Each row is a point on a tangle of strands that fork and nearly touch. The rows are in no order.
In the rows, 128 means zero.
Two points are linked if the straight distance between their rows is under 109. Some points are linked to none.
z720: [145 167 140 113  86  72  83 107 119 182  79  88 138  79 111 142 111 170
 122 159 103 118]
z991: [105 120 106  91 108 132 138 189 159  55 102  73 110 146 109 128 102 137
 158 116 108  81]
z349: [189 115 142 132 152 134 165 111  97 170 141 206 145 126 141 115 134 112
 128 120 109 178]
z841: [136 169  91 142 188 156 108 108 137 128 117  85 133 108 162 172 141 165
 158 170 178  68]
z768: [157 145 137 172 174 139 169 111  67 172 136 203 120 128 135 157 145  90
 120 111 122 178]
z309: [135 187  91  97 119 180  78 104 181  47 115 111 120 120 140 130 134 110
 122 166 149  67]
z439: [116  87 111 175 134 112 201 135 109 132 120 187 128 125 174 132 183  90
 144  99  84 169]
z419: [149 173 113  97 157  83  98 133  67 228 153 109 111 150 117 129 109 129
 114 115 124 108]
z532: [ 97 143 153 144  79 151 127 106 123  79 111  79 125 152 161 133 137 162
 121 156 164 115]
z815: [149  81 136  77 135 142 155 142 165 139 145 124 142 168 103 105 121  97
 125  98 163 143]
z695: [112 141  84  92 107 147  49 198 163  54 129  81 126 113 164 138 112 137
 151 110  98 130]
z15: [108 110 116 119  95 104 167 134 204 165 104 118 127 153 102 124 149  75
  89  91 140 129]
z754: [141 144 162 124 149 144 135  32 147  95 130 157 140 129 119 153 147 173
 178 117 101 126]
z172: [138 101 138  87 111 144 101 176 172 102 116  87 140 157 127  81  81 137
 141  82 130 113]
z604: [117 113 169 160  78 118 143 103  94  99  97 118 104 153 129 114 148 178
 138 139 139 137]
z389: [161 111 159 164  97 131 122 114  99 126  86 107 103 138 139  80 117 159
 134 117 143 145]
z524: [158 119 103 176 177  89 119 171  97 119 155  98 134 136 107 129  81 111
 111 149 162 117]
z136: [118 149 139 112  84 137 126 123  98 100 132  83 131 118 151  90 110 176
 115 163 186 123]
z844: [123 166 130 148 156 134  88  91 155 122  98  89 159 140 169 166 152 147
 147 171 184 109]
z292: [144 105 149 107 127 137 186  96 133  91 140 180  74 125  93 130 117 143
 115 122  95 131]
z116: [120  85 114 161  67 122 178 132 116 110  79 200 130 121 168 121 188 116
 134 115  68 161]
z420: [121 140 106 119 122 122  59 114 131  61 124  90  87 145 136 108 125 168
 177 107 139 124]
z684: [103  83 126  62 117 124 118 166 123  56 107  98 124 122 116 135  92 149
 164  95  87 119]
z373: [140 142 177 127 113  96 153 143  65 149 123 165 122 115 154  76  98 168
 106 135 129 149]
z262: [147 101 124 107 168 159 105 190 163 126 141  89 114 138 118 101  87 117
 145 116 115 108]
z926: [172 139 166 150 102 133 109  87 109 147 100 181 151  89 128 111 113 153
 119 131  82 156]
z522: [131 153 162 100  85  80 123 117  73 131 126 123 129 105 140  97 109 198
 124 154 151 128]
z280: [112 126 154 160 154 122 101 119 129 173 159 172 144 181 126 121 192  93
 166 117 142 178]
z799: [156  89 150 104 146 115 148 134 132 118 145 159 135 160 125  82  98 125
 118  87 131 144]
z588: [154 151 114 119 184 109 115 109  76 197 183 119 121 137 124 108 101 119
 124 104 155 126]
z316: [164  97  78 157 127 117 107 152 115 101 154  79 132 117  95 127  78 121
 124 156 142  95]
z382: [138 167  94 116 202 133  89 160 104 172 176  72 100 113 118 133  99  92
 150 154 133  98]
z579: [117 139  88 101 187 147  80 121 151 104 128  95 112 124 133 174 136 180
 200 150 150  81]
z295: [197 111 123 119 139  98 129  98  86 158 142 136 115  83 107 108  81 131
 103 130 109 140]
z619: [ 81 151 147 135 157 128  80 106 106 167 151 141 152 146 102 148 177  98
 167 164 140 163]
z306: [118 107 118 107 126 179 184 155 123 147 154  95 173 108 154 133 125 101
  87 151 166 102]
z269: [ 82 118 123  64 137 128  86 124 142  64  92 105 161 127 105 157 122 154
 159  83  90 106]
z837: [137 126 150 140 170 152 157 118 103 200 155 106 156 135 127 149 147  98
 128  90 133 155]
z53: [133 128 130  82  91 144  98 123 151  69  95  81 143 154 138 101 105 123
 116  78 128 109]
z468: [103  70  89  46 145 147 110 167 138 109 150 103  79 148 127 120 108  97
 111  74 121 118]
z771: [167 132 105 121  86 182 137 189 145 108 130 111 155 118 121  94 137 107
 132 202 167  74]
z848: [119 100 123 118  84 172 126 188 172 129 127 127 132 127 142 101 122 115
  96 201 166 103]
z970: [ 90 182 118  97  84  86 151  72 180 112  87 157  79 152  95 135 173 168
 149  91 138 115]
z631: [115  84 152 131 147 145 192 116 134 128 154 136  95 125 113 146 131 122
  96 119 113 124]
z721: [112 126 155 171  79 152 120 100 118 142 100 152 154  78 149 133 144 160
 109 125 103 154]
z595: [155 145 166 147  97 140 158  70 144 107 126 181 119 101 102 145 148 179
 174 140  82 139]
z978: [152 108 127 173 152 106 167 122  48 194 127 166 116  98 140 146 153  89
 100 153 116 171]
z451: [105 107 130 139  76 136 122 145 186 112 103 130 138 149 129 125 142 111
  87 155 148 123]
z506: [ 95 143  90 100 117 120  55 161 141  52 135  92 111 132 159 149 131 184
 184 100 103 126]
z836: [139 146 149 126 111 129 132 158 141 109 114  96 185  89 144 117  94 114
  94 159 129 127]
z614: [139 148 148 184  73 134 114 116 153 111  95 230 149 125 158 110 163 158
 171 147 102 168]
z797: [124  80 138 173 140 136 169 139 138 150 167 161 111 110 146 127 145 121
 110 139 109 153]
z725: [131 156 129 154 164 146 150  94  85 144 166 215 133 175 134 159 154  99
 126  92 132 158]
z169: [111 142 115 179 162 120 124 120  85 184 161 193 156 139 159 131 189  96
 177 134 114 172]
z173: [129  86  92 186  84  98 143 135  90 157 120 169 143  51 166  86 155 150
 140 158  90 155]
z887: [140 156 123 126 133 128  53 101 145  95  92  94 150 132 140 127 111 142
 150 172 165 117]
z24: [130 115 101 175 171 106 170 156  78 176 133 177 145 118 184 124 178  86
 172 118  92 170]
z821: [173  95 131 119 114 131 104 128 109 171 127  98 126  97 115 111  87 125
  94 139 143 124]
z163: [ 91 153 122 143 145  93  85 129  84 217 165 120 136 129 128 136 179 108
 159 181 159 159]
z861: [105 148 111 105 120 112  94  89 154  51 100 114 139 144  96 174 119 154
 137  62  92  98]
z120: [130 116 138 144 104 125 178 146 108 174 153  94 139  86 115 106 115 172
 120 152 125 118]
z554: [150 183 135  99 126 126  84 159 113 104  94  57 155  95 153  94  79 124
 111 149 130 127]
z494: [156 125 114 129 180 155 114 167 155 160 185  84 128 126 113 129 102  96
 135 142 145 112]
z275: [106 109 143 167  82 141 144  97 175 117 139 149 151  85 165 119 138 144
  75 108 107 150]
z203: [ 77 152 140 146  88 164 112 117 191  94 115 120 165 108 154 146 150 131
  96 145 144 108]
z980: [123 107 123  98 171 137 167 117 167 146 177 110 123 174 134 141 140  73
 116 112 161 153]
z694: [158 144 137 147  92 111 155 156  78 172 136 217 132 107 146  74 130 162
 111 147 121 152]
z481: [208 131 163 149 135 121 144 115 104 164 113 188 121  98 127 107  94 123
 118 134  98 154]
z432: [ 96 142 122 138 180 178 115 108 161 149 178 120 153 157  95 175 135  76
 124  96 132 112]
z285: [159  77 132  81 168 145 128 142  78 114 123 142  94 107 117 130  84 135
 117  98  98 129]
z422: [ 50 128 149 162  81 134 132  87 155 104 105 145 116 144 162 142 188 170
 124 134 139 137]
z118: [108 124 165 115 117 109 133 121 196  89 119 197 143 128 110 119 101 144
  82 106  96 125]
z144: [130 178 101  82 128 136  62 178 127  64 106  67 144 100 166 106 100 135
 150 132 128 120]
z816: [134 117 121 181 184  99 143 140  85 164 176 150  98 141  94 139 143 111
 144 161 146 136]
z668: [ 77 141 124 117  47  94 162 101 179 103  95 123  97 145  98 129 158 143
 114 103 153 118]
z274: [174 127 144  79 158 110 140 107  66 133 110 147 111  77  99 119  82 146
 110 124  78 134]
z197: [123 120 134 112  92 128 172  76 154  68 106 146  66 126  77 142 131 155
 122 116  90 104]
z736: [ 76  99 117 150 159 134 177 123 142 168 158 177 128 164 118 179 180  83
 119  96 118 135]
z140: [ 96  76 114 142 116 119 181 141 161 169 105 162 117 156 110 139 172  86
 110  94 102 142]
z342: [125 153 139 118 173 134 133  84  76 142 191 175 159 155  96 145 143 112
 159  87 122 155]
z305: [120 101 106 170  85 116 148 120  88 116  90 192 142  74 191 117 169 138
 162 144  74 173]
z735: [162 159 108 176 132 135 150 173 129 189 128  72 140  98 160 128 128  82
  93 162 129 115]
z55: [117 171 116 108  88 177 102  93 214  86 114 114 134 127 148 138 139 126
  98 142 151  83]
z441: [107  91 111 134 121 146 184 147 145 122 139 115 184 113 130 149 131  84
  81 125 140 125]
z538: [120  77 127  66 205 140 102 166  94 122 134 129  87 143 124 135 107  93
 115  94 121 128]
z36: [ 75 132 151  96  81 105 182 121 156  81 119 137 121 163  97 107 144 171
 138 122 131 106]
z994: [138 111 153  91 102 132 145 128 122 101  96 198 169 145  84 110 116 161
 145 131 118 123]
z514: [100 153 131 119 128 102 119  63 188  92  95 156  86 174 105 160 165 163
 166 124 139 118]
z20: [144 109 127 113 173 124 168 101 118 181 206 101 160 143 128 136 142  90
 130 110 165 156]
z298: [167  87 130 158 108 135 100 131 143 109 128 106 107 119  66 119 102 142
 142 167 135 117]
z901: [174 115 140 172 145  98 148 120  52 190  95 128  99 110 116 142 116  97
  97 136 134 145]
z912: [133 150  79  70 124 168  85 119 160  35  96  98 125 124 142 151 140 126
 160 134 127  89]
z158: [117  98 147 120 141 114 123 145 173 117 141 173 113 156 113 116  93 119
  86  86 113 130]
z100: [ 99 109 155  97 120 152 113 142 118 111  89  74 157 115 108 122 110 169
 150 148 129  95]
z748: [131 154 139 133  97 128 146  72 165  83  99 187  75 145  84 163 145 164
 165 124  86 120]
z184: [132  99 132 174 160  99 135 177  92 142 146 142 132 157  97 116 110 124
 128 139 158 133]
z66: [147 143  99  92 191 109  71 128  76 153 188  82  93 130 123 127 102 103
 152 118 136 128]
z387: [123 139 105  90 131 140 154 157 213 166 126 113 109 163 112 119 126  78
  77  87 143  91]
z875: [110 125 102  73 126 126 125 168 212 105 127 125  99 146 101 115  96  85
  61  99 143 100]
z239: [161 129 130  83 118 111  78 145 103 134  99  93 134  88 129 102  75 148
 119 137 124 129]
z192: [ 89 145 128 102  92 117 132 117 162  75  88  97 116 152  99 126  99 136
 102  59 105 105]
z677: [102 135 161 148  85 117 145  95 189 102 138 187 153 113 131 126 153 157
 116 112  84 141]
z729: [165 134 164 160 116 104 122 121  64 144  70 111  91 114 125 122 104 134
 113 142 121 144]
z360: [ 97 101  98 155 155 151 157 139 150 158 164 122 169 150 110 188 144  85
 104 104 132 114]
z536: [139 159 112 193 158 143 145 152 114 192 179  90 132 101 160 159 159  83
 110 164 138 143]
z346: [119 167 111 140 146  87 115 152  79 247 144  92 139 153 136 138 126 107
 110 145 142 113]
z620: [104 105 130  88 110 120 182 164 158  82 124 102 105 153  92 119 115 129
 120 118 140  99]
z303: [138 155 139 119 129 113  44 118 115 102  98 102  86 129 139 106 108 170
 166 166 140 117]
z261: [162 170 134 156  98 131 142 157 128 158 110  67 171  79 169 110 108 129
  89 164 131 122]
z849: [150 106 151 133 137 120 125 151 140  80  98  97  96 136 131 126 101  96
 104 145 138 132]
z960: [102 142  78  82 144 159  93 112 151  79 106  68 126 152 137 165 143 151
 181 116 151  69]
z502: [123 155 124 164 177 114 139 116  52 148 173 151 144 153  87 158 145 122
 157 134 147 139]
z896: [123 127 110 173 142  84 109 178  86 221 150 120 140 137 155 126 154  96
 140 150 158 155]
z50: [126 121 140 191 165 119 153 137 137 169 180 123 121 119 164 120 132 101
  95 146 142 150]
z62: [149 131 144 163  69 155 139 140 124 133 116 240 123 117 162  93 129 156
 137 143 120 167]
z181: [104 151 143 159 177 169 113 125 110 177 165  77 154 139 114 159 127  93
 131 108 140 137]
z505: [108 147 133  85 130 104 118  59 135  62 118 115 143 142 140 143 145 163
 167 144 162 127]

A fork is a point with three links, a tip a point with one. Leave the first point through the second and follow the links. Name the first fork or tip that comes.
z588; z66: z748
z309; z912: z554
z20; z980: z481
z614; z62: z768
z721; z275: z360
z419; z346: z173
z841; z579: z771

A fork is a point with three links. Follow the links from the first point to the second and name the forks in between, in order.
z754; z604: z748, z554, z295, z481, z768
z275; z15: z360
z306; z342: z360, z481, z768
z797; z346: z748
z816; z980: z768, z481
z532; z387: z768, z481, z360
